Points on a hilly landscape, in no order, each with its height.
From any point a ball rolls to the lowest of the 2 points nearest to it. It stops when none of these is lower. Distance is the straight distance between rows; heights are no part of it.
j_990 height 36.1: [-15 -20 -11 -16   2  -4 -11   2 -24 -29 -14  -9 -11 -10  -4 -16 -27  -7
 -13  19]
j_518 height 67.2: [ -5  -6   9  10  21   3 -16   6 -11  13 -33   9 -19  34 -11  17  -9   2
 -24 -19]
j_131 height 44.7: [  2  -4  -3 -17 -15   0  -6 -10  27 -15  22 -17  31 -16  20 -17  13  20
  18   9]
j_405 height 20.7: [ 26   2 -24  20 -25  -2  32   2 -26  22 -10  15  12  -7   3 -11 -10 -19
   0   5]
j_655 height 33.8: [ 23   9  -9  16 -11  -9  15   0 -26  25  -6  17  -4  -4 -15  -1  -4 -12
 -12  -2]
j_643 height 51.7: [  1 -10  10 -17  -2  -9 -16  17  28 -18  11 -16  28 -19   5 -14  -5  22
  11  13]
j_192 height 58.1: [  4  14   6  33  -5 -25 -23   6  -6  -7  31  18  19  -2 -12  19 -13  14
   2  12]
j_50 height 82.8: [ -1 -23 -13 -14   7  18  22  13   9   0 -35 -15   2   8  25 -10 -12 -20
   7  -6]
j_748 height 88.4: [-14  -2   8  14  -4  19   1  -9  15 -18 -16  -1 -16  11  -3   8  26  -2
  -4   2]
j_795 height 68.2: [  4  15   5  15  -5 -11   5  23 -13 -10  45   9  10 -25  -4  -2 -21 -16
  23  31]
j_733 height 78.8: [ -4   4  -4  11  -6  -4 -21 -27 -14 -19  10  -4  -3 -18  -8 -10   8  -5
 -26  16]
j_312 height 30.1: [  5   1  -9 -28  17 -15 -20   3 -23  -5  40  -9  14 -27  12 -16 -33  -9
   4  15]
j_586 height 88.9: [  8   3  -1  12  10  16  -8  -7  15   3  -2  -8  15  -1  14  -7  11 -10
 -11  -5]
j_33 height 54.1: [-20 -12  17 -10  11   4   0  13   5 -13 -34  -3 -28   9 -20   5   2   1
 -13  -5]
j_387 height 72.1: [  0   1  -2   1 -20 -10   0 -25  -2 -10 -15   2  -9 -12 -28  -9  24  17
 -22   5]
j_299 height 23.5: [ -1 -11 -27   9 -28   9  -2 -16   4 -18  -8 -10  20   2  31  -6   0  15
  10   6]
j_219 height 20.6: [ -5   5 -14  -6  11 -19 -33  -8 -25  -1  34  -3  17  -5  11   4 -29   3
  -5   7]
j_970 height 91.3: [ 17   9  -3  26   8  14   1 -27   3  22  -8   8   1  11  10   3  22 -17
 -13 -15]
j_58 height 36.0: [  0 -29 -25 -26   1   3 -12 -15 -13 -11 -28 -14  12   8  29 -24 -30   8
 -13  -2]
j_994 height 87.3: [  1  10  25  21  17   7 -15  -3   5 -13 -17  17 -38  19 -30  22  24   0
 -11  -4]
j_320 height 24.1: [ 16  15  -5   5  -6 -22  -7  -9 -36  29   7  19  -7   0 -20   5  -6   8
 -19  -8]
j_29 height 52.7: [ 16  14  18  39  -6  -8 -18   7  14   6  26  18  20  10  -1  19   5  20
  10  -4]
j_340 height 80.3: [ -7 -19  -7  -5   1  13   5  32  19 -11 -19 -18   9  11  25   1 -14   0
  18   2]
j_49 height 69.4: [ -8  -1   3 -19   2   3  12  15  13  -7   1 -13 -11 -14  -3  -3   9  -3
   9  10]
j_98 height 61.3: [ -2   6  15  -3  27  17   3  25  19  14  -8  -7 -21  18   2  23   9  -6
  14 -11]
j_139 height 33.7: [-18   4  -6   9   9  19 -12 -21 -17  -5  -2  -5 -15  12  13   2   4 -22
 -17  -3]
j_933 height 43.7: [ -4 -15 -21 -26  11 -10 -24 -13 -24  -3  -7 -11   7  -1  13 -17 -30   6
 -22  -1]
j_589 height 29.5: [  7   3  -8  -5  -3  16  20 -13  30  22   1 -11  16  13  30  10  23   2
  20 -24]
j_294 height 65.7: [-21  -6  10  -8  19  14   1  32  16 -14  -5 -17 -18   7   2  16  -4 -10
  14   5]
j_463 height 23.3: [ -2   7  -5  -1  12  26  25 -11  16  28   1 -12 -12  16  25  17  25 -23
  29 -20]
j_802 height 63.5: [ -3  14  12  19  -5 -25  -4  24   1 -17  43  15  16 -15 -23  16 -20   4
  26  21]
j_367 height 72.8: [  4   5   3 -21 -12  -1  32  24  14   2  17  -6   1 -24  -1  -9   4  -3
  31   9]
j_712 height 60.9: [ -2   6  -9 -13  -2 -12  -5  -6  -8  23   7  -2  -4  11  -2  12   0  17
  -2 -15]
j_814 height 77.1: [ -2  -9 -10  10   3   1  -4  35   0   6  -9  -4   7  21  15  15 -26   3
  14  -3]
j_165 height 61.8: [ 21  -3   5 -16   5 -10  15   5   6  16   0   0  15 -26  -7 -28   0  -3
 -11  -1]
j_204 height 39.5: [-37  -5   2 -21  15  21  13 -25 -23  -6 -19  -3 -37  14   2   2   7 -32
 -17 -11]
j_244 height 45.1: [-25 -19  -3 -17  14  16  11 -28 -25   5 -40   3 -18  26   5  -6  -7 -23
 -31 -27]
j_502 height 23.6: [ 12  11 -22  19 -25   9  18 -11  -8  17  22   4  22  -2  30  -4  -1 -10
  21   2]
j_411 height 66.7: [ 10   1  -2 -14   1 -16 -13   4   0  25  16   1  27   3  11  -5 -15  24
  -2 -16]
j_69 height 56.5: [  3   1  -2   1  11  11  14  12   4  25 -18  -3  -8  18   7  12   3 -11
   7 -14]
j_5 height 54.0: [-28 -19   4  -7   3 -11 -17  22  17 -49   3 -20  -2 -12 -17   7 -13   9
  15  31]
j_350 height 28.2: [-11   5 -18  -4  13   0 -23 -19 -29   7  18  -6  -6   3  11   8 -12 -12
 -11   1]
j_487 height 43.6: [-31  -4  17   3  14  32  11 -28  -4 -15 -23   2 -30  22  -1   1  23 -29
 -13 -11]
j_841 height 92.2: [ 30  15  18  11   7   8  11 -21  21   9  -3  18 -15  -5 -22   3  46  -3
  -3 -11]
j_124 height 76.0: [-10   2  -9 -13  -9   3  -1 -34   1 -18   4  -9  -9 -23  -6 -18  26  -1
 -18  10]
j_782 height 34.0: [ 14  -7 -24  10 -22   8  18 -20  21   8  -8  -5  31   7  29  -7  15  12
  10 -12]
j_328 height 60.0: [-24 -14   3  -5 -14 -20  -4  20   3 -39 -10  -5 -15 -13 -39   8  -9  15
   7  30]
j_138 height 82.0: [ -4   6  17  15  14   9 -26 -26   4 -16  -5   3 -12  -6 -16  -6  21  -5
 -36   5]
j_611 height 84.8: [-18 -18   2 -10   8  23  10   2  19 -18 -27 -16  -7   6  14 -10   2 -15
  -3  -2]
j_455 height 86.6: [ -3  -5   8   7   7  28  11  -6  35  -9 -20 -12   1   8  13   3  23 -10
   2 -10]
j_964 height 93.1: [  7  17   3  21   7  13 -22 -39   8  13  11   1   6  12  12  10  32   6
 -11 -19]
j_318 height 93.9: [ 10  19   7  10  12   7  -8 -38   5   7   4   9 -18   0 -14   8  42  -1
 -16 -13]
j_808 height 56.0: [-18  -7 -17 -16  -1   0   3  -7 -18   9 -17  -8 -18  20   6  10 -10   1
  -4 -14]
j_432 height 38.2: [  6   7  -9  -6 -26  -5   4  -7  10  -1  35  -4  33  -8  29  -9  -2  18
  31   3]
j_105 height 89.9: [ 30  17  28  23   9   1  -7   3  13   1  -6  25 -24   9 -31  17  33   8
   1   1]
j_22 height 48.3: [-38 -14  30  -6  11  27  12  -3   2 -25 -40   5 -32  25 -13   0   9 -14
 -13  -7]
j_480 height 52.9: [ 11  -7 -13 -24  -2 -15  -1  -3 -20   1  -2  -3   8 -21  -6 -26 -18   2
 -16   7]
j_677 height 74.9: [ -3   7   9 -30  -6 -22  16  19   1  -2  12  -1 -12 -26 -37  -3   6  14
   7  10]
j_755 height 68.8: [ 20  -1   9 -15 -10 -11  35  27  15  16   3   4  19 -21  -1 -20  -7  -2
  16  -1]
j_781 height 53.0: [ 21   3   6  35  -6   6  -5  -3  16   6 -21  13   5  19  -7  11  18  15
  -8  -9]
j_403 height 45.7: [25 12  4 29 -6 -6 -6  3 -3 22  3 16 11 12 -4 10  2 12 -3 -9]
j_468 height 70.2: [  9  16  19  -4 -13 -20   9   7  13   3  21  13  -5 -13 -29   8  16  23
  14   2]
j_130 height 25.6: [-18 -29 -23 -35  -9  -8  -1  -4 -18 -19 -26 -13  -8   6   6 -12 -25  15
  -3   2]
j_555 height 75.7: [ 12   8   4 -25   6  -8  24  29 -15  21  27   3   4 -24   5 -17 -22 -23
  21   8]
j_454 height 21.5: [  4  22  20   2 -12 -34  -3  -3 -10  11  56  24   9 -19 -12  -3 -12   7
  13   0]
j_372 height 65.6: [ 18  11  33   7  -6 -13   0  20  29   6  19  15  16  -9 -16  -1  10  19
  13  -2]
j_20 height 58.8: [ 6 -1 19  1  4 -4 -8 32 30  3 15 -5 27 -4  9  1 -5 16 15  0]
j_520 height 31.1: [  5  19   0   6 -27 -19  -2  -9  -5   9  48  16  29  -6  11  -1  -7  15
  21  -1]
j_514 height 51.0: [ -2  -8 -12  -5  12  12  14 -14 -14  22 -28  -1 -11  18   9   1  -3 -23
 -16 -19]
j_564 height 16.5: [-15   9 -11 -24   6  13  15  -2   3  14   9 -19 -16  11  18  15  10  -7
  22 -11]
j_155 height 72.6: [  5  -5  -8  -1  -7 -17  -5  25  -5  11  -3   3  17   5  -1   4 -27  21
   4   1]
j_373 height 65.8: [ -9 -16   4  10  12  -5 -27  15  -3  -6 -28   1  -1  20  -7   5 -20  11
 -26  -4]
j_934 height 59.5: [  1  -7   6  18  -4  -1 -20   2  15  -9 -15  -2   9  10  -5   4   5  20
 -16  -1]
j_989 height 14.5: [ -2  -1 -30   1 -23  13  13   0  -4  -4   4 -12   7   0  30   2  -4  -3
  27   5]
j_700 height 44.6: [ -7 -10  -2  -5  18 -12 -18  26 -13 -21   3  -6  -1 -12  -7   0 -33 -10
  -4  23]
j_309 height 61.0: [  7  -9   7  10   5   3   8  11  -4   7 -39  11 -16  13 -19   4  -4  -1
 -20  -8]
j_154 height 9.0: [  9  26  11  -3  -1 -33  -8  -4 -29  25  39  25  -4  -9 -24  10  -9  10
   1  -3]
j_365 height 34.2: [ 24   0 -31  22 -34   4  24  -7 -17   2   4   9  22 -14  22 -18 -10 -11
  12  15]
j_158 height 66.6: [-12 -13  -8 -11 -17 -20  -5  -3 -11 -23 -14  -4  -9 -15 -29  -6  -1  16
 -15  16]
j_63 height 71.8: [  3  10  -2   1   3   5  13  23  -9   6  36  -2   3 -16  14  -3 -12 -23
  27  18]
j_932 height 84.7: [ -7   0  28  19  23  19  -8  -7  10 -19 -18   9 -28   1 -24  -1  21 -17
 -23   4]

Where does a ball stop that starts at each point below?
j_748 -> j_130
j_63 -> j_403
j_372 -> j_154
j_994 -> j_130
j_518 -> j_204

Call two points neighbours if one is among the 2 nearest of the other. Go from one point of each pair to the other, from neighbour to neighbour, staying as low as possible. Name the highest point that can't be avoided.
j_403 and j_989 -> j_518
j_154 and j_989 -> j_365
j_204 and j_405 -> j_69
j_219 and j_130 -> j_480
j_405 and j_154 -> j_655
j_564 and j_989 -> j_782
